Each scene shows the same named points in several views. A view is turned or mirrored, and shifted as a whole, has a little noise and may leave points out.

Scene 1
View 1
J_356: [  1  11   8  -8  -5 -28   0  -6  -5   5 -18 -20   8 -22  18  -9 -15   6
   3  16  -6  21  -8   3 -10]
J_537: [-13  10  17 -27  15  -2 -10  -5   2  21  -2 -14  -9 -21  28 -24 -10   0
  -2  12   4  35   3 -10   0]
J_311: [ -8  -3   6  -2 -11 -53  10  -5   2  12 -16 -22   2  -4  29 -10 -13  18
   0   9 -14  24   6  -7 -12]
J_624: [-25  -4  11   6   6 -20 -10 -17 -16  12 -13  -4   7 -16  14 -21   2 -10
 -26   1   5  22  17 -12 -26]
J_79: [ -7   3   7  -3  -6 -38   2 -12  -7   8 -18 -16   8 -13  19 -10 -11   6
  -3  10  -7  20   3  -2 -16]
J_378: [ 21  15  10 -14  -6 -44 -14 -29  -8  34  -9 -23  -2 -20   9 -43 -10  -1
   3  28  -2  30  -5  -3 -17]
J_701: [  2  13  11 -22  -1 -29   2   0   5  11 -16 -25  -3 -19  31 -13 -21  15
  12  18 -10  29  -7  -1   2]
J_706: [ -9   6  12 -19   4 -25  -9  -7  -7  23  -9 -12  -5 -19  30 -25  -5   0
  -7   7   3  28   7 -12 -15]
J_480: [  0  14  13 -20   7 -13  -3 -16  10   6  -4 -28   2 -13   7 -17 -21  12
  13  26  -9  30  -7   0   9]
J_301: [  6  13  14 -22   3 -25  -6 -13   2  22  -7 -22  -3 -19  19 -27 -12   5
   8  20  -3  30  -4  -2  -3]
J_495: [-10  10  19 -25  11 -13 -18  -6 -13  30 -10  -3 -11 -31  35 -35   0 -13
 -11   6  11  32   6 -13 -23]
J_884: [-27   3  12  -1  19   8 -10 -22  -6   3  -6  -6   9 -16  -1 -10  -4  -5
 -18   8   5  22  11 -12 -11]
J_144: [  6  28  21 -33  12   4 -15  -7  -1  16 -10 -17  -5 -36  20 -25 -18  -2
   8  25   8  32 -14   6   2]
J_244: [  5  25  18 -18  16   9 -21 -35  -3  18  -1 -20   4 -26 -15 -32 -15 -10
   4  35   9  29  -9  -2   0]
View 2
J_706: [ -1   8  -3  15  -1  -1  10   0  17  -4   9 -11   5 -11  10   0  -2  -2
  -3   0  -2  -5 -14  13  -9]
J_701: [ -1   5   3   7  -7 -12  10 -12  -4  -1  -6 -27   1  -6 -11   8   3 -18
   2  15  -9 -17 -18  22  -4]
J_356: [  9  24 -16   9   0 -14  -8  -8   3   2  -3  -9   5  -2   2  -5 -11 -14
   0   0  -1 -11 -15   8   2]
J_480: [ -4  18   6   4 -13 -29   3 -21  -3   8 -16 -24   8  -2  -9  16   6 -12
  15   4  -3  -6  -9  18  -2]
J_301: [  1  14   0   5  -3 -15  10 -15  -2   4  -6 -26   9 -13   1  13   7 -12
   6   1  -2  -6  -6  20  -5]
J_537: [-13   4  15  18  -7 -13  10  -6  18   3   2 -20  12  -6   4  13   5   0
  17  -4   0   6 -17  15 -10]
J_624: [  0  23 -12  21  -1  -5  -9   3  30   2  11   8   9   2  16 -10 -20   3
  -2 -17   1   2 -16   0  -6]
J_79: [  7  19 -12  10  -3 -11  -1  -6   4  -1   1  -8   0  -1  -3  -7 -11 -13
  -7   7  -9 -20 -16  11  -1]
J_311: [ 11  13  -8   7  -6  -8   4  -9   3  -6  -3  -2  -5  -2  -7  -6  -8 -11
 -18  16 -16 -34 -10  10  -6]
J_495: [-10   3   1  18   6   4  11   6  23  -3  17 -18  12 -13  22   5   2   1
   5 -12   7  10 -16  15  -8]
J_884: [ -8  23  -2  24 -11 -21 -17  -5  28  10   0   3  15  11   5  -4 -19   2
  20 -16   4  14 -22  -4  -1]
J_144: [-12   7   8  12  -1 -16   4  -8  -1   4  -4 -44  15 -10   2  16  12 -20
  28  -4  11  15 -22  26   0]
J_244: [ -3  31  -2   7  -1 -34 -11 -15   2  16 -12 -29  24  -9  10  21   4 -13
  35 -21  13  24  -5  16   3]
View 3
J_537: [ -3 -24  23  -2   7   3   9  -2   9   0 -22  14  29  27   0  -2 -20 -42
 -18  -1  23   0  -6  -3  14]
J_144: [-12 -26  19 -13  20   0  19  -9   4  15 -13  25  25  33  -4   9 -24 -26
 -36 -10  18   2   8  -7  11]
J_311: [  0 -10   9  12  -2   1   8  20   9 -38  -2  23  12  14  -5 -10  -7 -37
  11   4  -4 -16   1 -19  26]
J_378: [-11  -6 -15  -7   7 -22   6   6  10 -10 -14  26   7  17  -2  -3 -28 -12
 -16   3  -3  -2  10 -25   4]
J_706: [ -3 -18  11  -1   3   1  -2   6   9 -20 -13  18  13  27   2  -9 -19 -41
  -8   7  19  -3  -3 -12   4]
J_624: [  3 -12   8   1  -1  11  -1  11  -7 -30  -4   7  12  24  13  -1  -9 -32
   0  29  38  11 -16 -17   1]
J_356: [ -2 -10   9   6   7   6  13  12  -5 -26   3  22  12  24   3   7 -11 -19
  -5   8   7  -1   1 -24  16]
J_79: [  1 -12  10   6   6   7   8  16   1 -31   3  22  12  21  -2  -2  -8 -28
   1   7   5  -7   0 -21  21]
J_495: [ -4 -26  12 -10   8   1 -10  -4   9 -14 -16  14   9  30   5 -11 -26 -43
 -22  11  32   2   0  -9 -11]
J_244: [-13 -15   6 -12  16 -11  25  -7  -6  31 -22  18  33  27   4  21 -29  -1
 -39   2  27  22  -1 -12  10]
J_301: [ -9 -14   6  -2   7 -10  10   5   9  -7 -17  22  21  22  -4  -4 -22 -27
 -15  -6   4  -4   8 -14  18]
J_701: [ -5 -19  20   4  11   0  18   5  12 -15  -7  26  18  22 -11   0 -13 -37
 -12 -15  -4 -14  10 -12  26]
J_480: [ -6 -12  17   3   6  -6  29   8   2   2 -17  22  33  18  -7   7 -15 -22
 -14  -9   1  -1   0 -12  34]
J_884: [  1 -16  27   6  -1  17  20  14 -15 -10  -7   6  33  24   8  14  -1 -30
  -2  18  33  12 -22 -10  26]
View 4
J_480: [ 15 -10 -17  21 -24  -1   3 -28  -3  10   8  14  -3 -10 -23 -14  -1  12
   7 -10 -12  -4  30   8   2]
J_356: [  7 -11 -10   9  -7  -7  -5 -15  -6  -6  11 -12  11   3 -12   0   1   7
   5   0 -16  13  10  -2  -3]
J_495: [ 17 -26 -28 -15 -29  -4 -23 -15 -29  -9 -15  -9  -6   0 -14   3   7  25
  -3  -8   0  40  24   1   0]
J_537: [ 19 -18 -22  -2 -36  -3  -9 -22 -21   5 -10   4  -8 -10 -21  -9  -1  25
   0 -18  -1  15  25   0   0]
J_378: [  4 -17 -27  24  -7   8  -4 -23 -15 -23   4  -6   4  -6 -11   4  12  10
   9  11 -16  26  32  22   9]
J_79: [  6 -10  -2  13  -8  -7  -8 -14  -4  -6   3 -16   9   4 -14  -2   0  13
   5  -6 -14  18  11  -6  -9]
J_701: [ 18  -1  -3  20 -13  -8 -11 -24   4   2   3  -2 -10  -3 -20 -13   5  20
   8 -14  -7  13  31  13 -13]
J_706: [ 11 -16 -17   1 -25  -3 -14 -17 -17  -8 -11 -11  -3  -1 -11   0   2  25
   2 -11  -5  29  21  -2  -5]
J_884: [  6 -25 -24 -14 -35  -6   5 -15 -26  14   1  -4  11   1 -16  -3 -10  10
  -3 -11 -12   3   1 -29   9]
J_244: [ 13 -23 -46   1 -29   3   6 -32 -25   8  10  22   2 -11 -22  -2   6  -3
   1  10 -17  -1  23   9  18]
View 5
J_144: [ 13  -2   1 -16 -27  -4   5  10  32 -11  15 -18  12   8   8  -9   8  -8
 -17 -13  11 -37   4  23 -23]
J_884: [  2  30   7  18 -32   6  20  20  20 -32  11   6 -12  20   6  -3  -5 -10
  -5 -14 -16  -6  -7   4 -33]
J_624: [ -3  26   0  27 -16   8   3  14   1 -30  -3  11 -16  22  21   0  -4 -12
  -6 -22 -15  -1   0  -7 -22]
J_311: [  0   3 -15  25 -17 -10 -13 -11  -1 -15  14  13  12  18   8   9  16 -22
   4 -12   8  -1 -12 -13   7]
J_301: [ 13  -4  -1   4 -26 -15  -2   0  22  -1  12  -8   6   9  13  -1  13 -16
  -8 -11   7 -23  -4   3  -7]
J_480: [ 16   2   0   5 -37 -12  10   0  31  -5  25  -9  12   8  -2   0  12 -18
  -3  -6   5 -17  -9   5 -13]
J_356: [ 16   7 -10  20 -19   1  -4   3   3 -19  14   0  10  16  10   7   3 -19
 -10 -21  -3  -7  -8  -6 -14]
J_706: [ -8   6  -5  13 -17  -3  -7   3  12 -14  -1   3  -5  18  21  -7   8 -11
  -8 -17   3 -18   3   4  -7]
J_495: [-17   6  -5   5  -7   4 -12   8   7 -18 -15  -3 -13  22  35 -15   4  -8
 -22 -29   3 -28  18  10  -8]
J_537: [-12   9   1   1 -27  -5   5   9  28 -13   9  -2  -4  17   9 -13  11  -8
  -5  -8   8 -24   3  14 -13]
J_701: [  2  -5 -13   2 -22 -10  -8  -7  16  -9  22  -2  19  11   1   2  19 -14
  -5 -11  18 -16  -8   8  -1]
J_378: [ 29  -5  -2  12 -23 -21 -12  -4  11   6   2 -17   4   8  31   1   9 -27
 -20 -23  -3 -23   0  -9  -6]
View 6
J_378: [ 17   9  -3  15  11  -2   7   4 -12 -19  15  11   4  -1   6  21 -15   6
 -13  13 -52   3  25  14 -27]
J_79: [ 10  17   2 -12  24   4   2   5  -7  10  -2   5   3   0   9  10 -13   9
  12   7 -44   7   6  34 -33]
J_624: [ 26  32   8 -11   8   4  11   9 -12  29   2  13  19 -37  -1  14  -4  -7
  -8  22 -25 -12  -6   9 -21]
J_144: [  7  28  19  20  -7 -14   9  12  -5 -30  10 -13  19 -15   9   0 -20   4
   2 -19 -30  -5  21  -2 -35]
J_301: [  5  17   8   5   0  -9   5   5  -8 -18   9  -5  12  -5   8   3 -15   4
   5 -11 -39   0  20  17 -36]
J_244: [  3  18  -9   3 -26  -9  17   3 -10 -22  27 -15  15 -20   3   8  -6 -14
  -5  -7 -37 -10  26  -2 -39]
J_311: [ 20  11  16 -11  30   2 -10   3  -7  10  -6  15   6   2   5   5 -17  14
   4   9 -41   3  -3  40 -25]
J_495: [ 29  32  29  24   7  -7   8  15 -12  -6   3  12  23 -32  -3  14 -15   4
 -18   6 -25 -12   5  -5 -16]
J_701: [ 10  14  22   2  17  -5  -6   8  -4 -13  -1   0  12   1   9  -4 -25  13
   9 -11 -35   1   5  27 -32]
J_884: [ 15  31   9 -21 -13   1  11   4  -8  20   7  -3  25 -41  -4   3  -4 -17
   1   4 -21 -19  -2   7 -29]
J_537: [ 17  22  27   8  -4  -6  -1   6  -9 -12   8   2  23 -25   1  -5 -20   2
 -10 -11 -24 -15   5   5 -24]
J_356: [ 14  23   2  -8  16   2   7  10  -8   9   1   4  10 -12   6  12  -9   1
   9   9 -37   2   7  22 -31]
J_706: [ 26  23  22   7  14  -3   1   9 -11  -2   2  14  17 -22   2   9 -17   4
 -10   6 -31  -7   2  11 -21]

Which points are out of place in each view (at most two, in the order of its rows)? Write none if all are in place.
view 1 | J_356
view 2 | none
view 3 | J_244, J_884
view 4 | none
view 5 | J_495
view 6 | J_79, J_301
